Each row is a point on a landscape with many valleys, with its height.
From any point a ball rolls to the lowest of the 3 points nearest to it. It stops when none of these is lower. Distance is the straight distance between rows; heights are no part of it.
<871>: [118  96 137 103 127 147 135 152 124 103 132 118 145  91 160 123 150 117
 151 112]  (h 52.9)
<768>: [ 98  89  91  95 141 184 108 106 151 114 137  83 162  55 121 158 185  73
 112 142]  (h 13.5)
<1009>: [139 111 159 143 140 101 116 111 156 150 198 162  91 197 183 143 107 172
 165 128]  (h 58.7)
<624>: [129 153 125 153 130  98 142 142 106 132 108 150 127 175 113 122  88 163
 101 125]  (h 41.5)
<600>: [126 172  88  92 123 170 125  93 151 114 128  85 169  30 115 132 147  97
 126 164]  (h 44.4)
<877>: [142 152 105 157 116  93 120 121 136 140 129 189 116 209 116 145 102 160
  96 132]  (h 46.8)
<641>: [142 115 175 136 108 129 121 183  76 119  93 111 136 122 116  79 124 112
 110  88]  (h 65.0)
<1017>: [124 141 152 143 121  90 135 145  87 113 103 142 124 181 120 100  90 152
  87 113]  (h 28.3)
<305>: [131 137 240 167 152  81 151  98  88 176 131 121  22 199  99 110 117 144
 168 124]  (h 49.3)
<227>: [140 113 198 141 124  80 136 117 100 138 140 147  68 193 142  98 107 146
 152 111]  (h 26.6)
<866>: [139 144 140 167 129  95 138 132 131 148 139 182  83 219 127 152 118 156
 131 123]  (h 33.3)
<965>: [129 130 123 135 119 132 119 154  85 110  80 120 166 130  96 100 106 115
  67 114]  (h 67.7)
<185>: [108 132  72  86 164 185  93  37 174 126 166  62 136  47 122 157 171  63
 114 178]  (h 59.0)
<684>: [134 145 197 178 130  95 146 133 117 150 137 178  44 235 108 141 145 136
 143 121]  (h 42.9)
<55>: [139 160 119 175 135  97 127 114 142 160 150 185 103 220 120 165  90 168
 110 135]  (h 40.8)
<830>: [119 149  54  80 150 165 106  51 187 132 154  68 139  38 118 128 162  83
 134 174]  (h 53.0)
<824>: [131 117  90 108 136 140 109 109 142 123 154 141 151 125 167 149 117 137
 131 130]  (h 54.8)
<919>: [144 105 189 148 112  84 132 152  99 128 119 167  75 193 125 106 148 119
 151  98]  (h 37.2)
<818>: [132 127 134 151 130 115 146 142 125 130 128 151 110 163 142 132 115 158
 151 119]  (h 43.7)
<56>: [ 93 105  94  80 142 161 105 101 176 106 185 112 157  81 177 168 152 120
 126 142]  (h 40.3)
<423>: [128 147  82 121 131 136 109  88 126 131 139 140 167 139 141 134  76 151
  91 141]  (h 26.9)
<394>: [135 116  81 118 116 151 124 154 139 142  78  95 161  62  87 118 148  98
 128 141]  (h 55.5)
<252>: [133 121 203 145 146  94 146 109 125 154 169 134  55 179 160 127 112 166
 187 125]  (h 51.8)
<378>: [127 120  82 115 131 149 110 106 125 121 112 129 166 111 119 140 125 107
 111 131]  (h 39.2)
<42>: [ 77  98  90  68 136 136 140 140 219 104 155  83 139  47 148 148 189 128
 125 138]  (h 25.7)
<717>: [136 139 196 123 127 109 152 112 113 132 162 128  94 146 173 108  88 169
 170 130]  (h 48.0)
<300>: [117 106 157 126 134 120 162 156 143 120 144 126 102 119 164 134 135 156
 182 116]  (h 47.6)
<899>: [122  99  93 120 126 172 104 126 116 117 100 106 172  85 107 135 155  72
 106 126]  (h 23.6)
<955>: [109 118 159 108 138 119 158 144 169 117 181 128 102 111 193 147 134 169
 179 127]  (h 52.0)
<515>: [112 141  59  84 141 145 118 101 196 119 159 105 147  56 151 156 152 127
 140 156]  (h 39.0)
<1038>: [134 125 204 170 141  94 145 122 112 156 143 153  41 216 127 128 134 143
 168 119]  (h 38.4)
<532>: [141 124 176 138 111  87 121 149  83 118 104 153 107 186 123  90 118 128
 105 103]  (h 11.8)
<192>: [129 144  78 116 128 155 112 111 122 132  86  96 173  73  86 115 126  96
  98 143]  (h 49.1)
<860>: [141 133 159 167 147 104 129 115 150 160 187 171  80 219 161 161 102 176
 162 135]  (h 54.2)
<242>: [138 104 148 152 118 103 139 166 113 126 110 153 110 166 124 118 136 131
 146 101]  (h 42.8)
<691>: [129  83 119 120 118 145 116 146 116 112 110 135 150 123 134 127 159 104
 129 106]  (h 57.5)
<619>: [135 127 210 164 135  99 159 165  90 141 116 125  63 156 114 102 127 140
 169  94]  (h 40.5)
<712>: [133 130 152 125 116 134 144 160  96 112 109 123 141 110 134 102 112 138
 135 110]  (h 62.8)
<565>: [139 127  94 127 124 126 106 104 120 128 133 159 155 169 137 136 100 132
  97 129]  (h 39.6)
<713>: [122  99 170 149 139 103 158 157 134 135 139 143  71 163 143 136 153 145
 180 106]  (h 42.0)
<165>: [135 113 137 149 132 102 133 134 137 131 147 168 100 193 149 148 131 146
 151 113]  (h 40.6)
<147>: [140 116 203 116 128  98 135 106 105 130 158 124  87 152 168  98  95 159
 170 121]  (h 41.1)
<949>: [122 155  83 108 135 185 111  71 127 122 118  80 171  51  98 131 134  73
 100 165]  (h 45.0)
<947>: [119 113 159 110 109 152 156 200 143 112 125  96 148  42 141 112 170 120
 163 114]  (h 42.5)
<438>: [114 150 114 100 126 202 119  95 122 103 130  82 185  35 121 147 148  80
 109 154]  (h 38.7)
<569>: [135 133 169 163 117  99 147 184  87 129  83 139 108 160  97  95 115 135
 113 100]  (h 25.1)
<707>: [132  94 168 138 115 129 147 193 111 123 111 111 117 101 136 100 152 128
 167  96]  (h 67.3)
<884>: [123 126 112 144 156 120 125 124 192 154 204 155 107 160 179 179 107 182
 161 136]  (h 51.9)
<193>: [110 109 117 100 123 189 120 137 130 108 122  81 175  39 120 140 164  78
 122 138]  (h 31.0)
<454>: [133 142  95 130 146 127 127 118 166 146 171 154 130 139 164 163  97 174
 153 139]  (h 45.9)
<763>: [128 103 181 120 112 153 125 168  76 106 119 101 148  99 141  91 131 106
 130  96]  (h 63.1)
<757>: [138 114  85 123 123 168  96 125 116 139  78  89 174  79  67 114 152  65
  92 133]  (h 38.2)
<123>: [143 124 219 145 123  64 134 136  73 140 107 123  67 177 111  75 104 132
 127  97]  (h 53.2)
<673>: [136 158 171 176 145 104 149 118 119 158 154 162  78 223 131 144  90 179
 134 134]  (h 44.9)
<1035>: [122 101  67 107 143 168  97  85 141 118 120 109 167  90 117 149 162  80
 108 137]  (h 38.3)
<521>: [114  77 117 125 126 120 139 169 151 120 125 136 120 128 144 137 169 126
 159 109]  (h 62.7)
<61>: [126 145 117 146 116  87 120 140 101 122  92 159 135 183  99 113 101 141
  66 122]  (h 40.7)
<108>: [109 129 103  87 132 176 118 100 151 102 165 106 168  64 160 156 147 115
 126 144]  (h 44.6)
<910>: [141 117 117 137 106 154 129 189 117 133  85  95 165  67  89 108 140 107
 122 118]  (h 63.4)
<136>: [127 171 152 184 129  89 145 134 118 145 122 178  79 232  98 147 108 162
  97 135]  (h 23.8)
<966>: [125 150 175 149 111  62 130 145  89 122 107 165 100 215 105  96 106 144
  61 123]  (h 28.5)
<450>: [133 143 232 174 140  79 145 124  89 161 122 142  22 214  91 116 138 126
 155 117]  (h 44.2)
<426>: [136 108 112 128 115 120 114 140 117 115 116 160 138 157 131 133 135 116
 119 108]  (h 51.2)
<736>: [138 129 122 137 104  96 113 138 106 117 103 176 126 187 106 119 126 119
  81 115]  (h 46.5)
<58>: [136 155 129 141 131 120 150 127 122 128 131 145 134 142 150 130  80 172
 134 132]  (h 30.2)
<998>: [ 91 116 130  76 119 168 135 146 161  88 160 100 165  39 166 143 177 111
 140 135]  (h 38.6)
<547>: [132 115 169 120 119 122 136 144  95 108 127 123 127 128 154 100 112 132
 145 104]  (h 58.8)
<709>: [140 129  59 123 130 129 122 121 146 141  91 122 147 106  97 134 134 116
 128 134]  (h 50.5)
<306>: [133 155 172 169 115  78 144 158 100 131 105 177  81 221  95 121 120 139
 103 115]  (h 32.7)
<183>: [130 148 196 169 138  82 156 138  87 140 117 140  68 201 114 107 102 159
 127 114]  (h 43.3)
<1022>: [145 152 122 168 142 113 120 108 157 169 179 180 107 207 140 164  76 181
 128 143]  (h 47.0)
<765>: [138 133 100 147 116 116 123 147 111 125  80 138 148 136  92 118 121 127
  98 120]  (h 63.0)
<941>: [126 150  62 105 148 168  94  53 132 130 133 102 168  84 113 138 119  95
  91 160]  (h 51.5)
<461>: [131 150  74 112 133 139 114  93 130 132 125 131 164 110 126 135  96 137
 107 142]  (h 35.4)
<608>: [132  97  59 108 134 151 102 102 157 147  94  80 142  72  81 114 180  65
 124 150]  (h 9.8)
<32>: [132 108 124 127 111 145 127 157 105 115 101 119 161 100 120 117 137 112
 125 111]  (h 61.9)
<922>: [130 155 143 166 126 101 159 169 100 133  85 133 120 163  93 115 100 159
 100 117]  (h 36.7)
<197>: [145 111  84 125 113 159 104 143 122 155  67  83 169  71  59 104 157  67
  97 136]  (h 44.7)
<75>: [134 140  84 109 121 164 120 125 140 138  89  76 168  38  89 110 142  94
 121 156]  (h 55.4)
<953>: [ 95 136 112  78 129 138 143 134 194 101 181 116 143  65 180 164 155 153
 149 148]  (h 31.9)
<37>: [106 156 130  81 117 152 147 137 168  89 166 112 159  51 172 141 163 133
 154 154]  (h 35.3)
<886>: [137 132  63 123 120 132  85  90 119 132  82 123 155 133  62 116 144  69
  63 141]  (h 18.2)
<248>: [128 155 123 117 126 133 129 102 128 121 154 139 156 138 164 129  67 166
 114 138]  (h 12.2)
<887>: [140 110  93 146 115 123 134 166 137 139  83 134 137 120  93 130 157 116
 132 116]  (h 57.9)
<890>: [116 110  95 103 127 147 140 146 161 115 121 112 151  69 136 137 160 120
 149 133]  (h 46.2)
<172>: [126 114  57 104 144 163  94  70 147 139 114  83 152  75  94 126 161  70
 115 154]  (h 31.2)
<819>: [133 130  50 103 141 143  95  77 160 138 130 128 153 106 126 150 128 112
 120 144]  (h 21.3)
<76>: [123 131 158 109 118 139 157 151 131 104 142 124 136  93 172 121 127 145
 165 125]  (h 52.8)
<926>: [138 150  52 124 147 125 111  92 172 151 148 141 137 115 131 154 107 147
 135 143]  (h 35.7)
<90>: [136 145 125 138 125 106 113  96 129 142 157 165 142 194 155 126  58 172
  88 136]  (h 32.5)
<509>: [119 142 133 107 120 161 130 121 105 100 135 116 175  92 150 120 107 126
 124 135]  (h 50.1)
<89>: [129 168  88 102 125 152 130 104 144 117 142 125 164  79 145 146 104 146
 128 154]  (h 43.0)
<140>: [138 105 196 154 127  91 151 156  97 135 122 133  63 165 131 103 138 132
 174  96]  (h 37.1)
<1018>: [115 108 155 105 110 185 127 175 114 102 126  86 172  40 130 118 167  87
 130 118]  (h 37.7)
<559>: [128 141  99 106 124 152 131 115 143 113 141 124 161  83 153 145 117 137
 137 140]  (h 46.9)

Call two points neighbours if one is among the 3 nearest of the other. Go from one point of each pair to the other, from neighbour to neighbour, staying as low as possible. Name the highest point that can't be avoided.
<532> / <819> | <624>
<608> / <819> | <378>
<768> / <886> | <757>
<819> / <248> | <461>
<532> / <136> | <306>

Where does a ball stop that starts at each point below?
<559> | <248>
<910> | <899>
<712> | <140>
<509> | <248>
<763> | <140>
<707> | <140>
<75> | <768>
